A landscape with many valleys, sampled at points; each row gives a point and its height.
From any point a ball rolls to the lowest of the 2 points nearest to it. It stops when none of these is lower. Distance is the straight distance between rows; heights are no part of it.
Q_666: [125 107 102 114 127 116  55  98  88 100 143 132 100  92 130  86  79 104
 108 133 102  97 133  88  84  62 114  73  88 119 120  77  77 120  80 132
  75  88 107  62  59  85 110 137 115  95  93  63  85 110]  height 47.7
Q_497: [ 93  99  79  72  66  80 102  96 104 125  81 104 104  99  77 112  93 112
 116  91 112 106  88 120  72 119  78 142  85 114  88  99 108 103  97  60
 114  97 101 133 122 103 105  95  87 112 105 117  69  62]  height 31.9
Q_732: [112  93 113 135 123 115  98 132 108 117  80 117  84 135 132 109 115 113
 108 101  71 124 102 134  91  78 107  81  66  99 111  61  76 100  93  98
  61 106  80  61  87  75 125 140  97 113  99  67  79  88]  height 50.5
Q_850: [ 98  87 103 136  79 118  78 112 139 110 131 131  87  98 110  90  63  92
  97 135  91  72 149  88 117 106 124  96  97 127 114  93 107 113 109 145
  75  78  82 119  79 112 124 136  77  99 107 116 107 115]  height 33.3
Q_688: [101 126 137 115 125  91 128  96  87 100 105 104 105 113 103 141 108  78
  79  74 100 119  98  84 138 100 114  79 123  77 101  93  80  97 106 133
 106 102  88 111 119  66  82 112 116  82 109 119 119 125]  height 47.4
Q_349: [ 92  93 112 106 144 117 117  90 107  84  88  92  80 103  83  56 127 124
  89 118  83 108  95  99  90  79  93  86  73  78 115  91 107  90 104 113
 127 101 102  75  69 118  77  79  99  89  96  73 112 121]  height 52.8
Q_738: [ 70  84 103  96  96 133  95  85 136 116 112 109 104  89  92  50 110 114
 119  91 105  97  81 110  65 110  88 109  67 137 109  97  94 106  83  86
 109 121 110  98  75 110  94 103 101 108 109 103 105  95]  height 25.3
Q_218: [115  82 104 130  94 111  94 127 127 113  91 108  89 118 125  95 100 115
 108 101  70 112 102 128  86 105  99 107  69 125  95  55  83 102  91  90
  74 101  83  76  96  84 130 126  90 115 108  89  84  57]  height 47.1
Q_184: [117 110 117 105  95  78  80 114 100 116  90 126  90 103 110 159 100 114
 104 110 125 110  89 116 118 121 126 102 104  91  91  59  88 102 104  96
 110  88  92 100 116  67  97 131 108 105 108 106 114  83]  height 70.6
Q_537: [ 83  95  92  78  98 129 115  90 114 113  95 102  97 118 125  68 144  98
  72  76 100 114  56 115  88 111  87 106  74  90  74 117  78  77 100  88
 118 135  92 116 106 108 108  60  75  83 116 120  95 104]  height 16.7
Q_636: [ 93  83 108 117  88 120  92 110 122 115 111 120  84  95 102  98  81 104
  97 126 111  94 113  94 112 108 120  93 103 100 114 101 129  95 101 117
 107  92  89  93  78 107 102 102  87 118  95  99 128 130]  height 33.9
Q_440: [ 97 104 126 126 118 107  96  78 120 111 111 121 104 112 109  92 128 116
 102  73  98 118  76 105 109 108 108 104  82 119 110  47  61 104  95 109
 113 119 103  94  96  68  88 125 109  73 116 103 111  87]  height 15.8
Q_523: [ 72  96  89  96 104 130 108 121 118 104 114  96 129 120 128  71 111  83
  79  88  58  70 107 120 113  62 101  87  52 123 106 115  85  83 100 102
  52 115  82  98 100 103 109 147  86 100  94  83  73 104]  height 39.8
Q_172: [ 73 138  88  77 104  74 132  75  73 107  89  72 124 102  81 117  81  60
 108  83  81 123 138  98  93  81  71 118 116  89 108 144 119 104 100 106
  74  96  96 147 137 103  97  96 105 100  95 101  54 123]  height 2.4
Q_385: [ 87 114 105  98  98  83 112  78  93  77 110  84 113  74  85  95  81  75
 112  77  93  85 119  77 104  91  81 103 124 120 110 126  97 117  88 103
 103  99 116 122 105 105  87  97 116  89 107 140  91 109]  height 3.5
Q_295: [ 82  81 108  97 111 123 105 102 125  94  86  89  79 100  77  42 102 129
  92 122  75 109 108 101  79  86  97 100  74 110 116 102 121  91  98 102
  97  95 103  88  66 134 101  88  85 121  95  72 121 114]  height 54.6
Q_712: [ 88  99  94  97 109 130  85  90 147 129 138 134 103 102 106  78 103 107
 111 114 112  94  92 106  79 106  98  94  52 134 102  79  82 103  88 107
 106 114  96 104  77  93  96 124  97 103 112  90  94 101]  height 24.9
Q_454: [114 111 119 113 124  89  91  97 103 111  95 132  87  90 104 127 108 119
 115 118 131 122  86 116  95 101 116  87  82  91 111  57  92 102  94 107
 129 100 102  84  93  72  75 120 111  97 105  83 112  97]  height 68.8
Q_420: [ 88  87  78 129  69 119  69 119 149 142 127 135 106 100 123 104  64  93
 106 121 105  69 138 111 108 117 124  88  81 134 108  97 116 113 101 121
  62  83  72 119  97  98 120 156  79 113 103 107  95 102]  height 29.7
Q_814: [120  90 121 110 121  84  92  89 100  88  78 120  75  94  75 106 121 129
 124 124 126 121  83 112  94 113 101  91  96  78 110  56  99  99  99 101
 145  98 119  75  88  97  75  81 107 103 106  87 123  80]  height 67.2
Q_173: [117  84 104 119 109 111  79 110 100 106 150 128  93 104 142  91 107  91
  89 120 123  74 106  79 119  86 115  78 106 115 103  80  80 108 101 131
  93  98  99  63  76  82 102 116 105  80  99  89 112 118]  height 42.4
Q_421: [107  95 117 111 106 101 141 112  92 109  48  76  84 126  78  97 132 103
  93  78  91 140  73 127  95 107  88 103  92  70  98  96 115  79 108  83
 117 106  96 103 121 101  91  69  96 109  99 103 101  91]  height 56.0
Q_299: [143  98 113 116 110  80  80 108  81  70  95 100  87  91 125 107  98 113
 107  99  89  90  94  98  98  87 103 107 110 114  96  58  70  94  92  87
  95  95 113  63 108  80 106 109 113  87  96  98  92  62]  height 51.6
Q_323: [122  89  89 130 118 116  66 129  92 116 105 133  92 109 125 119  80 109
 103 147 105 104 112 120  99  85 150  61  98  85 114  83 112 106 102 110
  70  92  77  66  77  90 122 140  99 106  73  59  98 126]  height 45.6
Q_54: [112  89  77  84  96  85 122 111  79  92  88  67  97 109  89 141  86  95
  98 119 115 105 108  93 109 102 101  93 136  52  83 131 139  95 123  90
  90  84  82  99 104 118 109  74 102 129  80  71 101 124]  height 46.8
Q_411: [ 91 121  86  88  81  82 114 111  93 114 105 111 115 103  87 168  53  86
 113 111 107 105 143 104 113 127 106 116 139  74  88 117 131 116 121 109
  69  81  77 153 136  92 122 117 100 115 105 102  77 108]  height 30.8
Q_340: [105 109 104 100 131 115 100  81 129 113 136 136  97 118 116  89 128 118
 109 100  97 101  81 118  91  92  91 100  54 126 107  51  56 109  89 110
 105 114  94  91  82  73  92 133 103  85 116  82  85  88]  height 20.5
Q_601: [105  76 117 132  85 112 107  92 104  95  85  88  89 105  93  75 129 113
  99  58  92 118  69 107 102 130  92 119 105 117 104  70  92  99  90  80
 124 119 117  88 101  90  94  77  96  91 108 118 125  68]  height 40.1
Q_545: [113 104  96  83  88  79 104 118  73 109  78  93 109  97 115 144  96  86
 109  90 112 102  74 116  97 103  94 104 120  86  90 104 103  98  96  58
  96 101 106  79 127  81  90 101 123 125  85  95  77  76]  height 49.9
Q_848: [ 88  92 113 111  76  96 111  90 100  65  98  70 101  74  82  69  79  95
 106  82  78  80 127  71 111  99  86 113 128 126 116 125 113 111  96 111
  91  97 113 115  91 132 102  85  96  97 112 139 113 110]  height 8.8
Q_495: [ 71 106 108 102 111 134 107  55 119  93 127 115 114 110 122  62 136 101
  80  63  86  92  79  96 109  95  97  95  78 111  95 112  51  92  97 117
 117 143 105 122  95  95  99  90  92  69 121 120  89 108]  height 47.5
Q_455: [ 76  85 113 126  83 127 101 106 130  98 107  87 106 101 114  50  97  92
  94  73  79  85 107  97 105  92  99 103  92 144 122 103  96  99  95 109
  81 115 106  96  90 117 106 102  89 107 104 114 106 103]  height 18.2
Q_616: [ 85  90  80  97 103 121  83 136 108 106 110  98 113 103 124  77  91  95
  92 100  67  82 119 119  88  65 108  87  69 128 113 111  94  96 100  94
  40  98  84  69  88 107 115 155  95 117  81  69  84  94]  height 43.1
Q_50: [ 93  90 109 117  92  97 113 121 101  84  49  79  83 105  86  76  93 112
 104  92  48 103 115 115  91  89 101 121  88 105 118 101 126  90 103  83
  85  87  98  92 102 118 110  99  85 134  88  87  86  89]  height 55.0
Q_302: [ 69 136  93  61  85  86 107  68  74 118 121  83 135  89  89 123 101  48
 109  59 138 114 101  81  97 107  73  96 135 115  85 145  85 105  89  87
  84 128 109 146 124  98  86  87 126  85 105 127  99 110]  height 14.4
Q_787: [ 71  93  83  74  73 115  98  96 109 103 103  86 118  94  90  72 114  94
 100  77 106  86  82  95  77 108  79 111  90 125  91 134 102  97  92  75
 102 122 119 117  90 132 104  74  88  96 107 129  97  98]  height 19.5
Q_604: [126  98 111 120 105  78 111  81 100  68  67  77  86  93  40  84 112 130
 104  84  72 131 110 107  97 123  87 133 108  92  99  73 108 101 105 113
 138  92 114 133 110 117  98  67  83  86 108 126 109  65]  height 56.9
Q_250: [ 75 121 100  92 120 127 114  82  82 113 127 104 118 106 113  84 106  64
  76  92 105  81 103  80 112  73 104  55  96  91 119 165 105  92 105 126
 107  96 103  97  93  95  71 120 115  92 100  84 112 162]  height 54.8
Q_236: [110  86 102  97  95  79  79  94  81  67 106  75 106  76 105  98  95  99
 109 101 115  75  91  68 108 100  95 110 140 118  95  99  98 107  92  87
 111  97 129  67  92 104  95  70 117  95  94 119 121  90]  height 61.1
Q_59: [ 99 109  72  84  81  79 104 113  77  95  96 106 120  90  98 150  48  89
 112 128  91  89 145  98 103 104 114 105 132  73  99 137 153 118 117  99
  75  65  83 127 113 106 121 127  97 124  88  85  69 117]  height 24.0
Q_743: [137 110 112  96 111  59  74  85  90  62 102 112  97  79  67 125  68 120
 107 137  99  93 130  79 114 113 106 113 125  88  96  73 107 118 108 128
 124  61 104 121  96 107  98  89  95  96 107 112 111  88]  height 53.5
Q_24: [ 85 105 102  85 104  93 126  90  79  91  82  61 105  94  80 105 102  89
  97  96 101 111  95  80 103  89  88  95 122  74 100 132 131  92 107  87
 107  90 100  90 100 118  86  68 113 127  88  86 110 135]  height 50.4
Q_878: [102  98  77  61  83 102  97 107 111 117 138 108  98 111 112 127 125 103
  75  97 131  90  67  83 115 124  97  92 113  86  59 103  84  83 112 107
 113 109  88 116 113  96 103  71  91  73 117 126 126  99]  height 19.4
Q_275: [ 95  76  77 125  97 131  91 123 139 121 136 120  92 112 114  69  86  92
  81 130  81  67 128  99 113  83 119  67  79 118 106 115 110 102 108 137
  62  91  82 109  76 117 121 138  78  95  94  80 110 134]  height 36.6
Q_283: [149 107 101  96 101  60  87 113  62  75  68  90  92  82 102 139  91 113
 115 118 113 103  88 106  93  99 100 108 123  76  87  83 102  99 102  78
 115  81 107  73 115  87  99  91 115 119  82  87  86  64]  height 54.1
Q_148: [ 61 103  87  61  85 115 102 102  77 105 112  74 131  92 120  91 120  74
  89  92 127  80  64  85  97  98  88  94 111 100  90 154 110 104  98  74
  87 117 124  70 103 111  81  88 125 109  81  99 113 124]  height 27.9
Q_318: [ 65 113  89  73  84 101 107  61  92  87 106  83 130  72  84  75  93  71
 113  77 103  79 123  85  84  85  70 100  99 122 108 165 107 122  86  91
 101 120 123 137  97 134  90  98 109  87 107 135  87 112]  height 9.2
Q_215: [ 72  94 101  96  80 102 108  79  84 114  96  85 124  89 105 101 117  83
 118  44 115 109  66 111  94 116  91 109 112 122 108 111  88 106  79  62
 106 133 125  94 111  81  77  95 124 104 103 125  96  80]  height 26.2
Q_444: [129  92  97 111  90  99  70 121  62  83  79  92  92  88 131  92  93 115
 120  97  90  99  84 104  70  81  99 104 105 124  93  76  73 104  80  60
  81  99 116  47 103  81 113 110 117 110  89  79  80  39]  height 54.7
Q_809: [106  94  69  68  86 103 108 112 102 123 121 100  93 107 103 139 108 100
  87 115 149 101  67  96 100 127 101  87 116  66  70 117 122  87 118  86
 113 103  87 102 110 101 100  65 105  98  94 100 122 108]  height 27.6
Q_918: [110  86  93  83 110 116 114 109 127 118  93 107  84 114  95  81 126 127
  92 123 107 110  69 125  74 102  91 103  58  80  81  93  97  82 107  84
 120 110  98  95 100 110 102  85  87 100 102  80  99  90]  height 63.7
Q_40: [ 83  85 133 136  86 126 106  86 135 109 103 109  87 113 109  72 142 115
  94  76 107 125  74  92 116 125 104 101 101 111  97  64  90  96 104 113
 130 127  96  92  89  96  90  78  91  89 119 129 145 102]  height 43.0
Q_717: [132 104 116 122 141  99  61  84  91  89 122 131  73  87 111  84  85 120
 119 140 108 109 130  89  88  80 121  79  97 109 122  57  76 119  76 132
 106  93 107  68  62  92 114 111 117  88 100  80 105 102]  height 49.5
Q_410: [119  78  82  98  71  83 118 133  82 111  61  84  93 120  99 127 104 106
 112  93 101 103  75 128  92 106  87 122 101  82  75 103 113  93 112  51
  94  95  90  94 128  93 108  93  94 124  86  88  78  60]  height 44.6
Q_869: [137 117 111 104 124  81  72 115  74  81  97 116  86  92 124 126  90 111
 102 130 104  97 102 100 102  77 123  84 105  85 102  73  86  98  88 104
  99  85  99  63  99  77 103 120 115  94  87  82  78  94]  height 48.8
Q_695: [104  78 125 123  89 101 109 119  91  96  75  90  81 112 106 117 114 103
  91 103 121 123  86  94 122 121 113  90 139  66 104  86 120  91 112  99
 113 103 100  59 101  96  87  68 107 118  96 106 144 106]  height 56.2
Q_284: [ 65 110  83  94 102 136 105 102 126 128 120 116 141 125 136  78 111  70
  82  84  83  72 100 121 106  82  97  82  60 115  90 133  85  80  97 114
  73 119  80 130 116  93 105 144  77  90 108 109  60 106]  height 36.0
Q_471: [ 60  98  95  88  86 117 105 112 107  95  91  76 118  98  94  53 103  92
  94  83  68  81 116 100  97  70  94  98  77 130 118 133 110  92 104  84
  70 106 101  96  96 132  99 118  90 119  84  97  97 110]  height 18.6
Q_166: [100  82  97  93  93  94  81 113  71  72  78  72 103  82 109  81  91 102
 111  93  87  83  88  99  77  83  94 107 101 126 103 102  98 107  91  60
  85 101 122  55  93 107  98 102 120 119  81  82  79  74]  height 57.4
Q_305: [122  68  90 120 103 105  94  65  84  75  85  76  89  80  70  57 115 122
 123  63  89 107  76 123  70 114  86 128  83 116 107  86  84 109  78  58
 120 124 134  77  83  93  90  86 123  77 106  93 102  58]  height 32.7
Q_351: [ 89 119 102  97 125 105 129 106 101  96  83  92  92 111  94  95  89  92
  81 110  55  90 127 103 111  64 102  92  83  77 109 123 110  87 101 123
  95  79  82 114  99  99  96 123  90  97 103  93  70 133]  height 53.8
Q_645: [ 65  80  98  97  67 131 124 120 116 117  78  77  97 117 105  84 126  92
  83  72  95 120  68 107 106 117  97  99 104  83  86 127 122  75 109  81
  99 120  89 101 109 120 111  67  76 121 105 109 118 113]  height 30.7
Q_910: [ 77 136 128 106 122  94 135  85  92 112  88  89 103 102  76 132 103  67
  92  73  98 145 107 100 113 102 104  84 122  73 110 117 106  92  96 121
 102 103  95 130 121  83  79  98 111 105 112 107 105 134]  height 49.6
Q_884: [ 89 137 106  91 125 100 136  85  98 109  94  99  92 111  76 114  89  82
  86 104  86 121 129  90 110  87 102  86 103  64 103 138 124  90 103 138
 107  79  86 144 103 100  95  98  90  97 116 108  94 148]  height 51.7
Q_755: [120  81 107 131 111 107 101 131 111  94  93 107  74 113 101 105 105 112
  90 133  99  92 114  99 116 105 123  84 100  70 101  75 118  91 115 119
 104  91  84  80  85 100 110  93  84 104  94  87 122 117]  height 37.8
Q_498: [ 71  87  98 101  91 100 103  90 114  85  73  86  93  79  61  60  81 129
 118 119  76 100 124  92  83  94  98 119  89 115 121 124 142 107 107 100
 104  85 106 114  73 147 100  86  86 140  92  94  99 116]  height 56.3
Q_494: [126  81  90 100  61  79 112 107 102 110  64 103  88 116  74 110 102 126
 105  97 119 118  71 125  79 132  87 134  95 100  78  86 108  99 107  55
 124  91  99 113 123  96 105  81  81 123 100 102  96  37]  height 38.0
Q_216: [140  80 121 140 107  86  81  97  93  84  87 112  68 113 108  90 135 136
 112  99  98 127  86 120  93 117 100 101  84 112  98  33  67 108  95  89
 115 103 114  60  95  77 103  97 104  86 105  88 121  30]  height 40.0
Q_762: [107  99  78  80 114  98 120 127 102  98  87  80  91 114  88  95 103 107
  84 117  67  86 108 103 105  73  98  93  83  69  90 122 120  80 107 105
  95  86  82 112 101 120 109  95  77  99  88  84  82 119]  height 56.1
Q_164: [ 67  99  78  71  68 121  89 109 125 105 127 108 122 101 114  69 106  78
  81  98 110  66 100  88  89 103  83  93  76 129  78 144  96  92 101 102
  90 120 100 121  93 126 108  93  73  94 114 130  96 112]  height 25.0
Q_767: [101 106  74  53 113  94 107  90  83 113 115  90 100  92  99 121 108  91
  95 121 148  93  68  86  89 100  89  94 115  72  83 126 119  96 109  88
 124  95 113  83 102 104  80  72 117 102  92  84 104 120]  height 33.8
Q_866: [101 127  89  82 101  61  95 103  72  86  92 102 118  76  91 137  53  85
 115 111  87  95 137  97 100  85  98 119 121  88 110 115 120 113  96  96
  86  73  95 114 120  95 107 118 103 112  96  97  59 103]  height 17.0
Q_754: [156  92  97  94 103  73  64 117  89  66  88 114  85  90  99 129  77 133
 116 151 118  80 100 108  92 104 107 101 111  74  83  64 101 103 114  90
 113  71  99  71  92 106 119  85 102 111  86  74  93  55]  height 54.4
Q_153: [ 92 139  80  77 108  48 121  88  68 104  91  86 123  90  87 151  65  73
 126 113  95 123 152  94  90  91  80 134 132  80 100 132 134 123 107  95
  76  79  89 138 141 100 111 107 106 115  92  80  48 106]  height 10.3
Q_26: [111 118  96  83 126 101 130 104 119 121  72 107  79 123  84 107 125 110
  89 108  99 126  87 131  96  91  88 103  55  67  92  98  98  82 106  99
 124  99  85 131 115 101  96  99  84  83 106  96  78 104]  height 61.4
Q_658: [135 121 114  91 108  59 104 118  85 110  84 104  94 119 101 181 111 101
  90 101 119 124  84 113 129 116 112  96 125  66  81  66  77  99 118 107
 102  86  91 111 137  78  91 109 114  84  98 102 118  78]  height 72.7
Q_761: [124  92 122 113  87  76  77  98  78  73 119  97  98  77 118 121  79  94
 103 110 129  88 104  56 132 113 119  95 163 106 102  89  88 110 100 120
 104  91 112  67  98  92  99  71 124 100  95 121 145 101]  height 61.2
Q_526: [ 68 130  74  50  83  95 101  85  69 110 118  77 140  97 106 114 109  48
  98  82 150  88  78  77  84 106  65  93 122 102  75 160 102 106  90  70
  85 126 117 104 114 112  80  69 127  97  88 111  97 116]  height 21.3
Q_482: [ 85 105  90 101  65 103  81 104 133 126 121 140 106  86 101 135  58  92
 109 112 117  85 125 101 112 130 116 105  98 121 107  90 121 107 101 113
  95  79  84 138 105  87 107 135  91 118 113 122 102 101]  height 24.7
Q_134: [ 52  96  93  88  76 117 105  85 111  84  99  77 125  82  86  38  96  88
  99  74  83  70 116  85  90  78  80 103  85 133 111 152 108 107  95  94
  84 119 125 117  88 143 100  96  94  96  97 125  98 110]  height 13.9
Q_698: [107 104 133 134 126  96  87  83 126  89 107 123  89 100  90  89 104 122
 107  90  74 116 114  97 107  98 111 102  79 126 122  47  64 110  90 134
 115  97  97 111  82  83  93 127 100  80 117 111 109  90]  height 11.4
Q_691: [ 64 123  92  75  78  92 113  65  82 124  86  79 139  95  87 111 106  63
 124  36 118 127  88 117  81 114  77 111 109 110 101 133  92 102  77  61
  97 140 118 135 131  91  79  90 127 100 105 130  82  90]  height 20.8
Q_697: [126 134  89  72 104  55 112 102  86 112 106 103 106 105  75 179  76 104
 105 113 118 122 122 108 117 119 107 124 132  65  74  93 100 118 128 121
  78  75  76 162 150  90 116 108 102  94 101  89  85  92]  height 36.7
Q_74: [ 92  78  98  87  84 103  82 117  89  83 112  82 103  91 111  77  97  98
 101 102 108  68  94  81  95  93  93 109 113 124 100 106 102 103 104  84
  91 103 117  59  85 114 111  87 104 113  87 100 109  91]  height 59.4
Q_181: [ 70  89  85  72  77 123 117 114  92 122 108  72 122 114 123  98 131  69
  77  70 120  99  72  88 106 108  89  91 122  85  83 147 107  80 107  80
  79 125  99  99 115 118 102  67  99 111  94 113 113 123]  height 34.0
Q_580: [ 62  83  92  92  78 142 115 109 122 121  89  88 116 122 122  53 138  89
  77  67  82 104  62 122  89 109  94 103  69 105  88 125  92  76 101  75
  92 137  96  92 107 116 107  87  80 110  99 103 100 100]  height 23.9
Q_720: [ 97 135 113  98 104  93 118 105  91 120 121 111 114 111 100 154  83  63
  88  86 103 106 116  88 137 110 106  92 128  86  87 109  93 101 107 137
  81  89  78 139 133  74  97 121 105  91 112 124 117 119]  height 44.7
Q_470: [122 129 112  95 109  60 118 105  77  91 106  83 103 104  75 159  77  79
  94  98  97 113 130  85 129 116  99 112 146  73  82 100  99 105 117 131
  79  76  79 136 141  87 109  92 105  95 102 109 103 107]  height 40.9
Q_795: [111  97 116 112 149 108  95  81 103  81 119 115  81  96 103  74 108 115
 104 128 102  98 104  84  96  84 108  83  92 101 118  75  87 102  93 123
 122  99 112  73  64  89  83  99 110  81 105  80 111 114]  height 51.1
Q_7: [ 76  87  88  95  66 124  96 110 128 116 122 103 105  94 104  85  86  93
  92 108 121  78 107  87 107 110  98  87  97 113  99 133 122  94 109 108
  99  98  97 115  89 121 105  95  84 111 107 119 119 124]  height 29.8
Q_143: [128 107  86 112  98 106  58 110  72 104 128 141 107  85 129 138  62  90
 101 143 126  73 116  85  99  91 139  64 116 100 111 100 110 109  97 112
  93  78  99  73  94  77  98 132 115 100  86  75 103 124]  height 38.2
Q_296: [111  85 104  90 117 105  95  92 126  97 108 114  79  93  70  81 123 138
 105 132 124 105  78 108  78 114  87 104  74  93  92  68 103  92 102 106
 145  96 111 104  82 110  87  71  89  94 113  93 123  85]  height 65.6
Q_371: [108 106 139 144 100  91  71  99 117  91  97 122  87  88 100  98  72 110
 105  91  73 109 127  90 122 102 119 118 105 137 118  49  80 118  91 132
  95  89  90 116  98  80 115 135  93  91 114 132 106  81]  height 6.8
Q_354: [136  94 115 113 112  50  93  81  90  59  82  87  95  80  46 115  92 126
 117 106  94 126 122  90 104 127  94 124 130  86  99  65 105 111 112 122
 133  78 110 125 106 113  88  69  98 100 100 115 123  71]  height 55.2
Q_427: [128 105  95 126 117 112  91 110  81 117 119 148  95 104 121 130  84  86
  86 138 111  91 113  98 108  92 148  59  92  84 118 100 109 102 101 127
  96  80  89  83  89  76  94 149 101  84  93  74 101 147]  height 41.8
Q_244: [ 73 118  74  65  69  79 107  75  83 128  77  94 131 101  76 109 101  85
 123  63 110 117  89 122  66 111  69 139  82 119  91 126 101 115  79  59
 102 115 112 148 130 104  91  95  99  93 101 136  60  70]  height 26.4
Q_535: [103 106  78  88 123  99 131 128 110 130  78  92  89 134  99 124 113  99
  85 104  82 106  92 137 111  81 105  88  71  56  88 116 107  80 113  99
  91  97  68 132 122 106 113 111  78  82  95  97  70 123]  height 58.9
Q_207: [100  94 114 105 104  98 118 117  88  98  60  85  85 107  94 115 115  95
 100  97 100 125  83 112 106  94 105  95 109  68 103  99 122  85 101  85
 110  97 102  74 103 100  87  79 109 128  85  80 103 107]  height 53.2
Q_237: [ 87 111 101  88 111 109 112  99  82 103 107  94 103  96  98  93  94  86
  81 114 108  90  99  76 113  86 110  70 105  81 113 135 126  90 109 106
 104  86 104  77  83 106  83 101 110 115  88  73 121 154]  height 52.7
Q_832: [111  75 116 124  75  96  88 130  91  89 105  90  91 101 122 129  86  89
  94 100 119  89 103  75 142 117 119 100 162  83  92  91 107 100 109 105
  87  96 100  64 102 106 110  69 108 112  87 113 142 106]  height 59.1
Q_383: [106  89  82 105 118 130  96 114 101 106 148 112  99 118 127  65  99  93
  76 128  94  66 111  82 106  73 114  70  85 106 104 113  94  97 114 129
  82  95  94  74  71  99 103 128  95  80  94  70 110 136]  height 39.7
Q_449: [ 91 100  66  71  88 121 100 119 114 124 136 109 123 111 126  98 105  83
  88  99 108  62  85 104 100  89  92  90  73 110  88 123 100  87  93  91
  87 115  88 108 110  97 103 123  89  85 101 107  77 106]  height 30.9
Q_634: [106 116  99  76 123  80 111  59  80  98 100  93 103  72  75 125 103 101
 109 118 145 123  79  89  90 110  92  88 119  75 100 110 114 107  99  96
 144  98 124 100  91  96  63  68 131 104 101  89 121 127]  height 37.9
Q_217: [106 112  98  76 110 106 109  79 118 108 107 111  97 127 125  79 163 113
  74  84 109 108  45 112 106 114  87 108  73  86  74  82  55  78 113  98
 130 129  94 114 107  93 100  73  83  54 120 111 109  86]  height 8.7
Q_259: [ 75 148  92  82 107  72 124  60  65  97 107  66 132  88  79 123  87  47
 111  66 107 123 128  79  97  87  65 107 136 101  97 145  89 112  94  97
  84 115 103 151 135  92  91  94 128  81  99 114  73 117]  height 8.6
Q_492: [ 82  98  96  87  82  81 102  88  87  79  79  90 106  68  74  96  66 107
 123 116  93  96 137  84  94  99  96 120 113 102 117 127 150 119 100 103
  99  81 109 112  88 126 101  94  94 135  93  95  94 120]  height 57.7
Q_668: [152 120 108 103 118  66  65 108  82  66 102 126  88  84 100 132  72 122
 104 143 103  81 119  85 111  96 116  99 116  91  93  59  89 109 102 117
 109  66  96  89  99  93 112 110 104  90  95  97  98  88]  height 51.5
Q_187: [114 104 116 114 120  83 128  89 100  91  57  88  86 102  64  93 116 115
 110  79  79 135  94 121  91 102  88 119  84  82 114  84 106  92  96 100
 135  97 109 119 111  99  83  89  93  97 102 105  92  79]  height 58.2
Q_277: [ 74  96 119 108 101 128 110  82 118 104 121 109  95 102 109  74 126  97
  94  81 108 103  82  84 110 105 101  90  98 100 103 108  88  95 103 119
 126 124 104 103  88 104  89  85 100  87 118 128 124 132]  height 45.3
Q_434: [130  87  93 108 116  85 106 132  85  78  84  85  86 110 101 132  87 106
  92 126  87  86 115  93 130  94 120  86 128  55  88 106 126  91 116 107
  90  72  80  82  98 114 113  93  90 109  82  85 104 121]  height 42.2
Q_527: [101  93 101 109  53  91  64 115 115  99 117 130 109  83 106 140  49  97
 109 115 124  73 131  83 120 132 126 115 137 122 108  96 114 121 107 111
  89  79  90 118  98  97 122 109  99 122  97 128 113  90]  height 29.5
Q_649: [ 72  91 106 119 129 133 118  76 122  92  84  80 101 117  89  34 121 116
  96  65  45 108  92 124  83  88  91 109  51 119 123 103  82  98  89  92
  92 134 112 101  83 110 101 100  98  95 103  83  78  90]  height 51.4
Q_553: [126 108  92  76  95  81 104 103 113 105 111 101  95 122 108 110 135 118
  75  93 105  95  60  98 116 113  94 115 101  92  64  66  64  85 114 106
 121 105  90 113 124  98 105  79  90  57 116 119 117  70]  height 16.6
Q_99: [117  84  90 104  75 101  56 115  93  98 124 130 103  81 126 119  57  99
 100 137 131  65 117  83 110 104 125  93 127 115 113  98 107 113  99 101
  91  83  98  80  86  95 119 109 101 110  81  92 106 105]  height 34.3
Q_110: [ 71 109 101  88 121 127 113  79 128  98 102  98 110 107 102  53 123 104
  85  81  69  96  88 117  77  87  86 110  57 110 106 114  72  87  89 101
 105 126  98 124  96 111 100  97  82  84 109 107  64 100]  height 49.7
Q_118: [ 94  86 114 124  83 113 103  95 129  89  94  86  88  87  80  66  93 110
 105  87  82  93 110  84 103 116  96 118 110 124 107  87 107  96  94 112
 109 104 104 112  88 120 103  82  87 103 116 130 113 100]  height 13.7
Q_949: [ 92  70  97  94 115 122  91  82 106  92 100  86  98  76  81  51 108 121
 122  96  98  99  80 114  58 101  86 119  70 127 110  90  85 117  75  71
 114 117 130  77  70 113  89  91 117  98 100  82  96  85]  height 28.8
Q_618: [128  89 108 128  80  93  79 102 110  96  85 114  78 105 109  91 106 125
 110  82  86 115  86 120  86 124  97 120  86 134  97  38  75 110  92  74
 106 100 103  88  99  78 114 110  94 100 116  99 103  36]  height 43.5
Q_481: [135  81 112 134 111  89  91  73  87  76  86  88  76  99  89  72 133 130
 109  63  89 120  76 118  95 122  94 117  90 109 107  56  74 104  92  74
 132 112 130  80  96  70  91  92 111  61 113  92 117  38]  height 36.4
Q_684: [126  92 101 111 110 108  51 111  72  91 138 119  90  97 146  86  93 106
 101 144 118  89 105  79  98  69 118  76 115 103 104  73  76 116  91 112
  78  95 115  29  75  82 111 108 117  90  86  66 106 104]  height 45.2
Q_804: [ 81  97 113 126 115 113 124  93 107  78  66  67  90 107  82  49 107 112
  95  69  33 104 116 110  99  78  99 106  80 116 130 103 102  92  93  97
  92 105 104 101  93 113 103 103  86 107  98  93  83 104]  height 53.0

For each start below, name the point where the ball stops.
Q_50 => Q_371
Q_481 => Q_371
Q_434 => Q_385
Q_918 => Q_172
Q_498 => Q_482
Q_523 => Q_385
Q_720 => Q_172
Q_658 => Q_172

Call two points neighbours if one is among the 2 nearest of the other. Go from one point of each pair to the other, from neighbour to neighbour, staying as low as possible. Name the highest point that can't be avoided.
Q_691, Q_869 => Q_754
Q_385, Q_172 => Q_24
Q_217, Q_172 => Q_181
